Each row is a point on a tangle of strands that fork, close into loops and nearly touch. The rows are in no order.
Points whose rows are less than 35.3 apart are linked; no others are. Some points are linked to none.
Q_390: [ -7  -6   0  11 -11  19   1   4 -10   0  10  -7  -8  -3  19  -9  -5   3
  -1 -10  -5 -11 -17 -20   3  23   5  -4   2   4  15 -16]
Q_992: [ 24   7  18 -10  16 -17   2  -4  -1  -2 -22   0   3  13 -27  10   6 -19
  -6  27  -9  12   8   6 -20 -23  11  -3  -3   2 -28  19]
Q_511: [ 13  -4 -14 -12  -4   1  10   5  25  -1  19  16   8 -12  15  16  14  11
 -12 -13  -4  -4  12  -1  23  -8   4  20 -10  -9   9   0]
Q_213: [-18  -4  -5  22 -15  31   3 -10   1  17   5  -5 -12 -16   2   4  -2   3
  -1 -15 -15 -15 -12  -2   7   7 -14   0   0  -9  18  -6]
Q_253: [ -8   9  -1  -3   4  -2  -2  -1  -7   1  -3  16 -13  13  19  -1  -9  10
   9   6  21   5 -15 -37  -9  13  26 -17  29  11 -15 -13]
Q_424: [  6   3  17  -5  12  -9 -17 -13  -9  -7  -5 -13  -8  13 -20  -4  -4  -8
  11  11  -1  23   9   4  -6 -17   4 -11 -12   1 -17   3]
Q_74: [  5   3  14  -4  12 -16 -13  -8  -4  -2 -17   1  -9  17 -17  -5  -2 -10
   6  25   5  14   6   4 -22 -10   4 -13   6   4 -14   2]
Q_89: [ -2  -5  16   5   8 -30   9  20 -11  -7 -11   1  13 -11 -16   0  -2  -6
  -6  16  11  -6  -2  39 -33   9 -20  -4   2  -1   8   9]
Q_769: [ -1  -9  15   3  -5  16 -26 -15 -14  -1  -5 -21   2   7  -9 -23   5 -11
   5   6 -10   1  -2  21  -4   7 -24  -8 -15   4  14   1]
Q_597: [  5  -5   0   5   5  10  -6 -18   1   5  -7 -21  -4  -4 -11   2   3 -16
  -4  -8 -30  -3   2  22  11 -12 -24  12 -23  -5   4   8]
Q_817: [ -5  -6  -2   8  -4  25 -14 -40   1   9  -7 -25  -8   0 -19   5  -1 -14
   5 -10 -33   2   0  18  19 -14 -26  -6 -25  -6   3  11]
Q_172: [ -3  -8  14   1   3  -4  -9   6 -11  -7   4  -7  -4  -2  -1 -16  -4  -5
   8   8   8   5  -3   9 -11   9  -7  -4   4   1  11  -4]
Q_29: [  3   6 -11 -10  12   5 -10 -15  -1  10  17   8 -18  15  17  -2 -14   5
  23 -17   6  25   9 -31  11 -11  20   5   8  -3  -4  -5]
Q_540: [  8  -8 -17  -3 -13   9  17  -1  27   8   9  13  10 -20  13  22  18  13
 -24 -15 -15 -17   8  14  19  -2 -14  23 -16  -9  13  -2]
Q_799: [ 15   6  -5 -11  18  -6  -7 -11   3  -2   7  -9  -7   4 -10   3  -3  -4
  13 -12  -7  18  16  -5  15 -26   9   8 -12  -8  -9   8]
Q_15: [-15  10   3  -1  -8 -11   2  10  -1  -5 -20  10  -9  24   6  -4  -3  -5
  13  19  25  -5 -19  -8 -28  18  14 -28  30  12  -6  -4]
Q_150: [-17   1   1   2  -6   0   0  11 -19  -9   7  -1  -7  -1  16 -13  -7  10
  11   0  13  -4 -18 -26  -2  28  21 -22  14  14   3 -17]
Q_54: [-20  -6  -7  19 -13  35 -10 -22  -1  20   5  -5 -17 -11  -3   0  -7  -4
  10 -12 -18  -7  -7   3  11   1 -22  -5  -1  -7  18  -1]
Q_348: [ -3   9   7 -13   0  -1 -25 -16  -7   4 -13   9 -15  36   7 -19  -5  -1
  21  20  21  18  -1 -16 -21   6   9 -28  23  17  -8  -4]
Q_985: [  2  -3 -22  -7   5  14  -8 -34   5  10  11 -15 -20  13   6  -6  -5 -10
  13 -15 -27   8  12 -11  26 -11  -1   8 -10  -4   6   8]
Q_373: [ 15   3  13   0  14 -22   3   7   2  -1 -16  13   4   1 -22   6  -1  -7
  -8  24   5   0   7  15 -25 -13  -3   1   5  -2 -14   9]
Q_635: [ 10   5  18  -7  11 -12 -14 -12  -3  -4 -14  -6  -8  19 -23   1   0 -12
   5  21   1  20   7   3 -17 -17   9 -13  -3   4 -22   5]
Q_838: [ 12  -1 -19 -16   1  -2   6  -2  21   2  24  14   1  -7  14  12   6  10
   0 -14  -1   6  15  -9  22 -14  12  19  -4 -10   5  -1]
Q_585: [  7   8   0 -10 -10  -5  12  20  24  -4 -13  33  12   1  16  18  15  11
 -24  16  14  -6   8 -22  -2  -8  21   2  26   0 -26   1]
Q_355: [ 28   7   5 -12  16 -13   6   2   4  -6   0  -9   5  -6 -26  18   9  -3
  -4  -7  -9  11  19  17   9 -30   2  11 -28  -8 -22  18]
Q_110: [-10  -8   5  14 -14  32 -13 -18  -3  12   0  -9 -12   0   4 -12  -3  -6
   7  -6 -12  -4  -7   3   2   9 -20  -2  -2  -2  18  -7]
Q_199: [  4   2  -2  -7  12   1 -20 -21  -7  -1   9 -11 -14  17   0 -11  -9  -5
  21 -10  -6  27  16 -14  12 -15   7  -2  -9  -2  -5   3]
Q_180: [-15   7   3   5 -12 -24  25  31   0 -11  -9   8  21 -16  -3   8   1  12
 -15  15  22 -18 -15   8 -18  17  10  -7  12   6  -9   1]
Q_553: [ 26   9  12  -8  18 -15   2   0   4  -3  -9  -1   3   0 -31  17   3  -6
  -6   6  -3  13  17  13  -4 -32   5   8 -13  -5 -25  13]
Q_945: [ -4   8   4  -9   3  -1  -9  -7  -5   3 -12  14 -16  26  20  -6  -8   1
  15  14  20  11 -13 -27 -19  11  20 -19  33  11 -14  -7]
Q_828: [ -4 -11   9  14  -9  14   3   8  -5  -1  -4 -13   2 -12   5  -9  -1  -5
  -8  -4  -3 -13 -14  12 -13  22 -16   7   0  -1  19  -6]
Q_693: [  1  -5  -6  13 -12  16  18   9  11   7   5   4  11 -18   7  14   5  10
 -26 -16  -9 -25  -7  10   7   8 -15  18  -8  -8  13  -5]
Q_421: [ 11   1  12  -1  15 -20   4  13   2  -4  -4  13  11 -12 -17   6  -3   0
  -8  12   9   0   8  19 -13 -10  -8   9   1  -4  -7   5]
Q_981: [ -5  13  -3  -7   3  -9   4   9   3  -1 -16  18  -6  23  20  -7   6  -7
   2  22  16  -6 -15 -23 -24   9  25 -12  38   6 -19   4]
Q_496: [  8   3 -24 -14   7   2   2 -12  13   6  27  14  -8   1  16   7   1  11
  10 -18  -2   9  12 -24  21 -10  21  17   2  -7   3   0]
Q_874: [ -4 -11  12   6  -1   3  -3   9  -7  -6   3  -9  -1  -6   4 -13  -2  -4
  -1   2   3  -3  -9   9  -9  15  -9   4   2   3  15  -5]
Q_973: [ 20   0  -5  -7  14  -3   3 -11   6  -4   4 -21   3  -4 -16  10  10 -11
  -3 -12 -24   2  12  18  18 -19  -9  17 -30  -7  -6  18]
Q_126: [  2  -4  -3   4   5  13  -6 -14   4   8   5 -10 -10   2   2  -6  -4 -11
   4  -9 -17  -1   1   4  13  -5 -14  13 -10  -5  14   0]
Q_641: [  0  -2  -8   0 -11  -3  15  26  12  -9  13  16  18 -17  17  17   8  24
 -20  -7  11 -10   6 -17  19   0  13   5   0   4  -2 -10]
Q_536: [ -5  -1  -3  -6   6  13 -20 -14 -10   5  19  -1 -18  19  21 -16 -15   0
  25 -12   0  19   3 -24  11   3   8  -3   1   4   7  -4]
Q_883: [ -1   8  -2  -5 -15  -9  18  27  18  -6 -18  27  15   0  12  12  14  11
 -25  24  18 -19  -2 -16 -11   0  21  -2  27   5 -26   3]
Q_893: [ 12  11 -21 -18  13  -3  -4 -21   2   4  13   2 -11  11   0   3  -8   3
  20 -17  -2  25  22 -23  17 -22  18  12   0  -9 -10   3]
Q_529: [  3  -2 -12   6   1  14   5 -14  14  11   3  -3   0 -13  -3   8   3  -7
  -9 -13 -21 -13   1  14  15  -8 -21  22 -12 -10  14   2]
Q_813: [-15  14  -4  -1  -6 -11   7  14   0  -4 -24  12  -6  26  15  -4   5  -6
   6  22  19  -9 -22 -18 -29  18  20 -23  34  10 -14  -1]
Q_640: [ -5  -5  -2   7  -1  10   1   6  -6  -2  18   1  -8  -2  21  -4  -4   5
   3 -10  -1  -5 -11 -23  10  12  11   3   5   2   9 -11]
Q_494: [ 20   4   0  -9  12 -14   4   9  13  -5   4  12  11 -13 -16  14   5   2
  -6  -2   1   5  18  15   8 -24  -5  18 -11  -8 -10   7]
Q_501: [ 13   4 -25 -19  14   0  -3 -26   3   1  17  -5 -12   9   1   0  -2   2
  18 -18 -12  21  23 -19  24 -20  16  15  -6 -10  -3   9]
Q_535: [  1  -9 -17   2 -24   8  22  11  23   2   6  11  13 -23  18  25  17  21
 -33 -15 -11 -23   6   5  20   3 -11  13 -16  -4  14  -8]
Q_106: [-22   3   3   8 -17 -13  12  28 -13 -12  -8 -12  13 -11   1  -9   0   0
   4   6  17  -8 -23   0 -18  37   8 -21   8  14  10  -8]
Q_825: [ -1  -2 -19   1  -1  14   3 -12   8  13  23   2 -15   2  20   2   0   1
   4 -17 -15  -7  -2 -18  19  -1   8  13  -2  -4  14  -5]
Q_658: [ -1   8   6 -10   6  -4 -14 -11  -4   7 -15  13 -17  30  11 -12  -5  -5
  17  19  18  17  -5 -19 -22   3  13 -20  29  11 -11  -4]
Q_647: [-21  -5  -4  26 -19  32   6  -1  -4  15   1  -7  -8 -20   1   3  -3   6
  -5 -19 -12 -20 -18  -3   1  17 -12  -6  -1  -5  17  -9]
Q_132: [-22  11   6   3 -14 -13   4  20  -5  -5 -20   6  -4  21  -4  -3  -3  -6
  16  19  26  -7 -20   6 -30  22   8 -34  23  11   1  -3]
Q_744: [ 13  -2 -24 -10   7   7   4 -28  15   7  12  -6  -9  -4  -2   7   4  -5
   0 -14 -24  -1  14   1  26 -13  -5  23 -15  -9   6  11]
Q_953: [ -1 -11  17   9  -7  17 -21 -14 -13   1 -12 -24   6   2 -17 -20   9 -12
  -2   7 -12  -5  -4  34 -14   9 -34  -8 -18   2  14   1]
Q_609: [  9  -1 -17  -6   5  11 -11 -36   4   2   5 -25 -14  11  -6  -2   0 -14
   9 -14 -31  10   9  -4  26 -15  -1   3 -23  -6   1  16]
Q_318: [-11   5   8   2  -8 -27  27  32   5  -6 -16  19  22 -10  -8  13   1   8
 -18  20  20 -20  -9  22 -28  13  -1  -6  15   0 -10   8]
Q_218: [ 13   2 -12 -13  13   1 -10 -29  -4  -7   9 -23 -12  15  -7   0   0  -6
  16 -20 -21  23  15 -10  24 -22  14  -1 -19 -10 -10  16]
Q_465: [  5   7   2  -7  11  -2  -6  -7   1   6   0  15 -12  12   7   1 -10   2
  10   4  15  16   3 -25  -5 -10  18   2  21  -1 -12  -9]
Q_970: [  1  -4  -4  -3  -6  27 -25 -44  -3   4   2 -25 -14  23  -5  -9  -3 -16
  13 -11 -30  10   6  -2  26  -9 -10 -11 -23  -3   1  12]
Q_848: [  2  -7   8   0  11   5 -21 -12  -9  -5   6 -15  -8  11  -3 -18  -4 -10
  13   0  -9  16   5   3   6  -8  -5  -1 -11   1   3   0]
Q_574: [  7   7  -7 -13  14   0 -17 -22  -7   3   5  -6 -16  24  -1  -6 -14  -1
  22 -11  -4  32  16 -26  10 -19  14  -4  -2  -4 -13   1]
Q_987: [  5   9   2  -5   7  -3   0   0   5   4  -8  22  -8  14  12   3  -1   4
   2  12  18   5  -3 -25 -12  -4  22   0  33   4 -20  -5]
Q_834: [  6   4  -4  -6 -12  -5  13  18  25  -4  -6  33  12  -6  15  23  13  19
 -22   5  20  -2  11 -23   5 -13  19   0  19   2 -20  -7]
Q_997: [ -5  -6  23   3   1 -24 -10  12 -20  -7 -12 -12  13   3 -23  -7   7 -13
   4  18   6   0   0  41 -33   8 -25 -21 -12   6  15   8]
Q_871: [  9   5  -4 -10  -4  -4   9  12  21   1   4  30   7  -3  12  21   6  17
  -9  -2  17   3  12 -20  11 -18  18   5  15  -4 -13  -9]
Q_490: [-15   5 -16   4 -20 -11  16  35  -2 -13  -1  14  20 -22   8   3  -1  29
 -22  11  17 -14   4 -30  20   9  15  -1   6  18 -11 -14]
Q_645: [ 10  -9 -24 -13  -8   6  15  -8  31   7  17  13   4 -16  14  17  18  12
 -13 -13 -12 -10  15   3  27  -5  -2  24 -13  -7  14   1]
Q_976: [ -1  -4  12   2   6 -28  18  25  -5  -7  -7   8  18 -15 -14   5  -3  -1
 -14  13  14  -8  -2  35 -28   9 -14   1   6  -3   2   6]
Q_921: [-29  12   2   7 -21 -20  15  34 -11  -6 -17  -6  13  -4  -6  -3  -1  -1
   5  12  23 -11 -25   5 -23  34  11 -27  12  14   3  -7]
Q_499: [-12   0  -7   7 -21 -11  27  40  -2 -13  -4   3  34 -28   7   5   5  23
 -31   9  12 -19   0  -8   9  19   2   4  -5  17  -4  -9]
Q_770: [-10  -1   1   7  -6  -6  12  21  -7 -14   9   1  11 -13  12  -1  -1  10
  -8   1  12 -11 -15 -14   1  20  14  -2   7   6   1 -11]
Q_363: [ -5   5  10 -10   3  -3 -27 -16 -12   2  -3   5 -12  26   2 -20  -8   1
  24  15  19  21   1  -7 -14   5   5 -23  14  12   0  -7]
Q_241: [ -2  -5 -11  12 -22  11  23  14  12   3   5   4  20 -22  11  18  10  17
 -33 -15 -10 -28  -3   3  15   8  -9  14 -13  -4  10 -11]
Q_37: [-16   3   2   1  -1  -2  -3   5 -15  -6   5   6 -10   4  18  -6 -10  11
  12   2  19   2 -16 -31  -4  22  24 -18  18  11  -4 -16]
Q_441: [ -3   0  -5   6  -7  -5  12  23   0 -11  12   8  13 -14  13   8   1  17
 -13  -2  10 -12  -8 -19  11   9  15   4   5   5  -2  -9]
Q_634: [ -1  -5  -9   9 -23   5  25  28   9  -5   1   3  25 -22  12  13   9  20
 -37  -7  -3 -26  -1  -2  14  13  -6  12 -15   3   8 -10]
Q_926: [  1  -9  14   1   2  11 -26 -16 -13  -4   0 -20  -4  12  -5 -21   2 -13
   7   5 -10   9   2  12   4   1 -16  -4 -16   5   8   0]
Q_198: [ -5   0   5  -5   8   5 -15  -8 -12   3  11   4 -17  14  17 -11 -14   3
  22  -5  14  17  -2 -20   1   6  12  -8  10   5   3  -9]
Q_991: [  5  -3  -4  -4  -1  19 -27 -38  -8   0   8 -25 -12  25  -1 -16  -4 -14
  18 -12 -25  20   8  -6  24  -6  -3 -12 -22   1  -1  12]
Q_649: [  2   4 -12  -7  11   5  -5  -9   2   9  25  11 -14   7  21   2  -8   9
  17 -17   3  13   5 -28  17  -7  22  11   8  -3   0  -7]
Q_398: [-17  10   6   7 -10 -25  16  30  -3  -4 -20   7   9   2  -9   5  -4  -2
   1  21  23 -14 -20  15 -31  19   3 -17  20   2  -2   2]
Q_190: [-24  11   7  10 -17 -24  18  37 -10  -7 -17  -2  16  -3  -9   3  -1   0
   2  14  24 -10 -24  16 -28  30   3 -21  11  10   3   1]
Q_340: [ -3  -4  -9   3   0  14   1  -2  -1   6  20   1 -13   3  24  -2  -5   3
   1 -14  -7  -6  -8 -22  15   7  11   9   2  -1  11 -10]
Q_843: [-12   1  12   0  -3 -13  -8   6 -10  -8  -5   0  -4   8  -5 -11  -3  -3
  16  15  24   2 -10  12 -22  17  -1 -24  15   8  12  -3]
Q_405: [ -4   0 -13  -6   2  18 -13 -17  -5  13  25  -2 -23  19  32 -10 -12   3
  24 -18  -9  15   1 -32  17   4  14   0   1   2   7  -5]
Q_937: [ -5   2   8  -7   5   3 -26 -14 -12   2   7   0 -16  18   9 -18 -11   3
  24   2  14  22   1 -13  -3   4   7 -14   8   7   1  -8]
Q_603: [  7  -6   0   0  10   2  -5  -1   0   0   9  -7  -4  -3   0  -7  -2  -8
   1  -5 -10   1   4   7  11  -7  -8  19  -8  -4   9   1]
Q_729: [-13 -11  14  21  -5  28 -11 -17 -11  14 -21 -19   8 -17 -22  -6   2  -7
  -4  -3 -17  -6  -4  41  -8   1 -43  -9 -15  -7  13   2]
Q_956: [-14  -5  -2   7 -12  15  -1   9 -18  -7   6  -8  -8  -1  19 -15  -5   4
   5  -5   0  -9 -17 -27   1  30  13 -15   5  15  10 -19]
Q_594: [-10 -10   3  22   2  21  11  -7  -4  18 -14 -10  12 -27 -19   6   0  -6
 -13 -13 -19 -14  -4  40  -4  -1 -42   7 -10 -14  13   3]
Q_72: [ -2   7  -4   0   6   0   0   1  -3   2   7  19  -9   7  18   5  -8  15
   6  -2  17   4  -9 -39   2   2  28  -5  23   5 -15 -15]
Q_78: [ 19   0 -18  -9  12   1   2 -23  10  -1   8 -18  -3  -1 -10   6   7  -8
   2 -15 -27   2  14   5  25 -17  -3  18 -24  -7  -1  17]
Q_160: [-14  -3  -4  23 -18  23  13   8  -3   5  -2 -10   2 -19   4  -1  -2   8
 -14 -11 -10 -24 -20 -10  -1  23  -6   1  -3  -3  12 -12]
Q_395: [ -2  -4  -6   5  -7  26 -18 -47   1   7  -3 -29 -11  11 -15   3  -2 -16
   9 -10 -31   7   1   9  23 -13 -15  -9 -24  -5   0  14]
Q_732: [  5  -2  13   0  11 -25  10  18   1  -6  -6  14  14 -13 -16   6  -2   2
 -13  13  12  -6   3  26 -21  -3 -10   6   5  -4  -3   6]
Q_802: [ -7   5   9   3   0 -23  12  20   2  -7 -13  13   4   0  -8   5  -2   2
  -3  20  20 -12 -11  17 -31   9   2  -8  21  -1  -3   4]
Q_278: [ 16   3 -28 -18  10   2   1 -22  10   4  21  -3  -8   4   5   1   3   0
  12 -17 -14  11  22 -12  28 -16  11  21  -9  -9   2   8]
Q_818: [ -7  -7  10   2  -9  14 -16  -3 -14  -3   7  -7  -8   7  14 -24  -3  -3
  14   1   8   2 -11  -7  -4  22  -2 -14   5   9  19 -11]
Q_736: [  6  -3  -4   0   6  13 -10 -25   2   1   0 -24  -8   6  -8  -3   1 -17
   7  -9 -29   5   6  10  18 -14 -13   7 -23  -4   0  11]
Q_84: [ -8  -6   1  19 -13  21  15   5   3  12  -2  -2   5 -22   1   9   0   4
 -19 -17 -11 -22 -15  12  -1  13 -20  12  -5 -12  15  -7]
Q_735: [ -6  -4  -5   7 -18  -6  24  34   2 -11   4   4  31 -24  11   8   5  21
 -30   0   7 -20  -4  -6  11  16   4   8  -5   9   0 -10]
Q_148: [ -4  -8  19   1  -3  -6 -18   3 -17  -6  -4 -16   5   5 -12 -20   4 -11
   8  14   3   2  -3  28 -20  12 -21 -14  -7   8  17   1]
Q_927: [ -8   1  11  -2   3  -8  -7   2  -6  -5  -5   6 -10   7   2  -7  -6   0
  11  14  23   6  -7  -1 -18   9   9 -15  20   6   1  -5]
Q_705: [ 24   4  -2 -13  14  -8   6  -5   8  -7   6 -18   7  -5 -22  14  11  -6
  -3 -12 -17   6  17  19  17 -27  -2  14 -33 -10 -14  22]
Q_124: [ -4  -8  16   1  -6   5 -20  -3 -16  -8   2 -12   0   8  -2 -27   1  -6
  14  10   9   6  -6  15 -11  14 -14 -14  -1   8  18  -4]
Q_830: [-13 -11   7  23   0  26  -1 -11  -7  15 -15 -14   7 -23 -19   1  -1  -7
  -7 -10 -20 -10  -4  38  -7   0 -43  -1 -13  -8  15   3]
Q_932: [ -3  -8  24   1  -1 -14 -20   1 -21  -6  -8 -18  13   8 -22 -16  13 -12
   6  16   2   2  -3  37 -25   9 -26 -22 -17   8  13   5]
Q_63: [  0  -5  -7   0   3  16 -10 -20   3   7   7  -9 -15   7   8  -9  -5 -11
  11 -11 -17   5   4  -5  18  -7  -6  13  -8  -3  10   2]
Q_258: [ 23   1   8 -10  16 -18   8  12   6  -5   0   5  18 -15 -22  15   9   0
 -13  -2  -4   2  21  28   5 -26 -12  14 -22  -6 -15  10]
Q_925: [  8  -8   8   7  11   0  -7   0  -3  -3   0 -12   2  -6  -5  -7   1 -11
  -2  -3 -11  -1   3  18   2  -6 -20  15 -13  -4   7   5]
Q_936: [ -8 -12  14  15 -11  25 -17 -15 -13  11 -19 -21  11  -8 -24 -18   6  -9
  -3   3 -10  -7  -6  39 -19  12 -41 -12 -16   0  16   1]
Q_725: [ 11   3   3  -4  18 -10  -7  -5   1  -3   3  -1  -5   3 -13  -1  -6  -6
   9  -3   0  17  11  -1   5 -21   4  11  -6  -5  -9   2]
Q_473: [ 17  -5   8  -3  15 -13   9  14   3  -4   2   4  16 -16 -13   6   5  -4
 -14  -4  -5  -4  15  33   4 -15 -20  21 -17  -6  -5   7]
Q_915: [ -6  12  -2  -3 -12 -17  20  27  13  -8 -19  22  14   7   9   5  12   6
 -19  28  17 -22 -11  -9 -23   8  19  -5  30   5 -23   7]
Q_776: [-19   8  13   4 -17 -13  -6  18 -11  -7 -12   1   1  17  -5 -10  -2  -6
  19  15  29  -2 -15  16 -28  25  -3 -35  17  11  15  -1]
Q_572: [  5  -1   1  -7   8   9 -27 -28 -11  -3   8 -21 -12  24  -2 -14  -6  -8
  21 -12 -16  25  13  -9  19 -13   5 -10 -21  -2  -6  10]
Q_366: [ -3 -10  21   4   4 -25  -1  16 -17  -8 -12 -11  11  -4 -17  -9   4 -11
  -2  13   4  -2   1  40 -31  11 -25  -9  -6   4  13   5]
Q_957: [  7   7  -2  -5  11  -3   0   0   7   3  11  15  -8   4   4   6  -8   6
   8  -6  13  12   5 -18   6 -13  17   9  11  -6  -7  -6]
Q_836: [  9  -1 -26 -11   4   7   3 -26  15   9  20   0 -10   1   9   1   3  -1
   4 -14 -19   1  16 -10  27 -10   2  24  -9  -8   8   8]
Q_827: [ 17   0   8  -5  10 -18   8  18  13  -4   0  21  15 -14 -15  13   2   6
 -13   4   7   0  16  18  -3 -17  -6  14  -1  -8 -11   3]
Q_97: [  5  10  -1  -7   4  -6   5   6   7   1 -12  23  -4  17  18  -1   4   0
  -2  19  15  -2  -7 -26 -17   1  26  -1  37   3 -22   2]
Q_49: [ -5  -1 -15  -2  -4  23 -11 -23  -1  18  23  -3 -24  17  28 -10 -10  -3
  16 -18 -14   3   0 -24  17   6   7   2   0   2  12  -5]
Q_720: [ 18  -5  -1  -4  10  -6   8   9  11   0   2   6  17 -15  -5   8   9  -2
 -17  -8 -12  -8  14  28  12 -12 -19  24 -19  -7   3   5]
Q_601: [-13   2 -16   4 -22  -8  20  41  -5 -11  -1   5  26 -25   4  -4   0  25
 -24   8  11 -19   2 -26  19  19   8   5  -2  22  -3 -11]
Q_470: [ -7   2 -13   1 -15  -9  16  31   7 -12   3  19  19 -18  13  15   6  29
 -24   3  16 -12   8 -28  21  -1  17  -3   4  11 -12 -12]
Q_315: [ 10   4  -5  -6   6  -6   2   4  13   1   9  22   0  -3   5  12  -2  10
   0  -5  15   8   6 -14   9 -16  16  13  13  -7  -8  -7]
Q_722: [-14  -6  -5  24 -12  23  18   2   3  15  -2  -1  11 -30  -4  14   1   7
 -21 -19 -12 -24 -12  20   3   8 -28  10  -6 -15  16  -1]
Q_92: [ -8 -10   6  14 -11  25  -6  -7  -5   5  -1 -11  -7  -2   5 -12  -3  -6
   2  -6  -8  -9 -12   5  -5  14 -16   1  -1  -1  19  -8]
Q_480: [  7   3  10  -3  11 -20   2   5   4   0 -20  15   0   8 -13   0   1 -11
  -4  29   6  -1   3   7 -28 -11   2   1  18   1 -13   9]
Q_389: [ 32  10  14 -11  14 -15   5   2   4   0 -19   4   7   5 -29  18   5 -11
 -10  20  -7   8  15   9 -12 -31   8   4  -7  -2 -31  17]
Q_335: [  4  -4  14  -4  13  -5 -22 -12 -10  -6   3 -15  -7  12 -13 -11  -5  -8
  11   1  -5  20   9   3   2 -13   1  -6 -15   1  -9   3]
Q_870: [  6  -8   4   6   8   7  -3  -6   0   5  -6 -17   4  -6 -11  -1   2 -12
  -7  -6 -22  -4   2  23   7  -8 -27  15 -18  -2   8   4]
Q_889: [ -3   5   6  -1   5 -10   2   4   1  -2  -6  14  -7   7   5  -2  -6   3
   3  13  20   3  -9 -13 -16   3  16  -5  27   2 -10  -7]
Q_621: [-16   0   7   8 -10 -12  13  25 -11 -13  -2  -8   8 -12   2  -6  -2   2
  -1   7  16  -9 -20   4 -17  29   7 -11   9   8   9  -5]
Q_269: [-18 -10  -2  28  -5  25  14  -2  -1  19  -7  -4  13 -36 -13  12   2   1
 -15 -21 -15 -17  -7  33  -3   3 -36   5  -5 -18  17   5]
Q_469: [ 14  -5  -8  -6   0  -1  15   9  22   3   8  11  15 -18   7  14  13   7
 -18 -13 -10  -8  14  20  19  -8 -16  25 -14  -8  10   2]
Q_875: [ 15   7 -10 -12  15  -5  -8 -21  -1  -6   7 -16 -11  10 -13   7   1  -4
  15 -16 -12  24  18  -9  19 -25  15   3 -17 -12 -14  13]
Q_163: [ 17   5  24 -11   9 -13  -6 -11  -5  -6 -21  -8  -4  23 -27   5   5 -18
   4  26  -8  18   4   7 -25 -17  12 -17 -11   3 -25  16]
Q_187: [ -7   0 -18   3  -6  23  -4 -24   3  19  20  -2 -24   7  21  -2  -7  -4
   8 -17 -21  -5  -2 -18  19   2   0   5   1  -2  14  -5]
Q_714: [-11  12  -2   0 -14 -20  21  28   9  -8 -16  18  16  -4  -1   9   6  13
 -17  22  21 -21 -15  -4 -19  12  16  -9  21   6 -17   2]
Q_298: [  4   3  10  -7  12 -16  -8  -3   2   0 -18   7  -7  21 -10  -7  -1 -13
   4  28   9   8   1   0 -26  -9   7 -12  19   6 -13   5]
Q_789: [-11   0   9   6  -2 -19  12  21  -3 -12  -4   2   8 -11  -2  -1  -3   3
  -1   9  21  -7 -14  11 -21  17   4  -5  15   3   4   0]
Q_497: [  3  -6   6   5  -1  -9  13  25   6  -9   9  12  20 -19   5   8   3  11
 -17  -1  10  -9  -5   9   0   7  -1  13   4  -2   2  -1]
Q_19: [  7   8 -13 -15  14   0 -11 -19  -2   6  11   3 -17  15   6  -1 -14   3
  22 -15   0  29  15 -29  15 -19  19   7   4  -5  -8   0]
Q_611: [ -5   2  -5   2   4   2   0   5  -6  -2  17  12  -7   0  20   0  -7  11
   6  -9  12   2  -8 -30   8   5  23  -1  11   2  -1 -16]
Q_68: [ 15   4  -1  -7  16 -11   1   2   8  -1   5   8   5  -8 -13   7  -2   0
   1  -3   3   8  14   7  10 -22   0  15  -9  -6  -7   4]
Q_906: [ -6  -6   1  17 -12  18   9   6   0   6  -1  -8   1 -15   5  -1  -2   1
 -15 -11  -7 -20 -17   6  -4  16 -14  10  -4  -5  16  -8]

A fork is a point with three links, a tip a point with one. Leave the first point through the second and follow the links. Name the first fork or tip that comes.
Q_501; Q_278 -> Q_635
Q_838; Q_496 -> Q_19
Q_770; Q_441 -> Q_241
Q_132; Q_15 -> Q_987
Q_926; Q_769 -> Q_84
Q_49; Q_405 -> Q_253
Q_148; Q_124 -> Q_828
Q_19; Q_574 -> Q_817
Q_945; Q_658 -> Q_640

A piece is all that can be reached along the links. How many separate loops has the piece of each point below (a circle has one, a figure eight two, a Y none), and how many tips (points with one link)?
Q_658 -> loops 2, tips 0
Q_601 -> loops 4, tips 3
Q_63 -> loops 1, tips 0
Q_776 -> loops 1, tips 1

Name the points in between on the shortest way along the links from the first point to the second, in order.
Q_985; Q_925 -> Q_63, Q_126, Q_603
Q_981; Q_180 -> Q_97, Q_987, Q_465, Q_957, Q_315, Q_871, Q_834, Q_585, Q_883, Q_915, Q_714
Q_640; Q_945 -> Q_611, Q_72, Q_253
Q_838; Q_355 -> Q_496, Q_649, Q_29, Q_19, Q_893, Q_501, Q_278, Q_836, Q_744, Q_78, Q_973, Q_705
Q_658; Q_956 -> Q_945, Q_253, Q_37, Q_150
Q_148; Q_540 -> Q_124, Q_172, Q_874, Q_828, Q_906, Q_84, Q_693, Q_241, Q_535
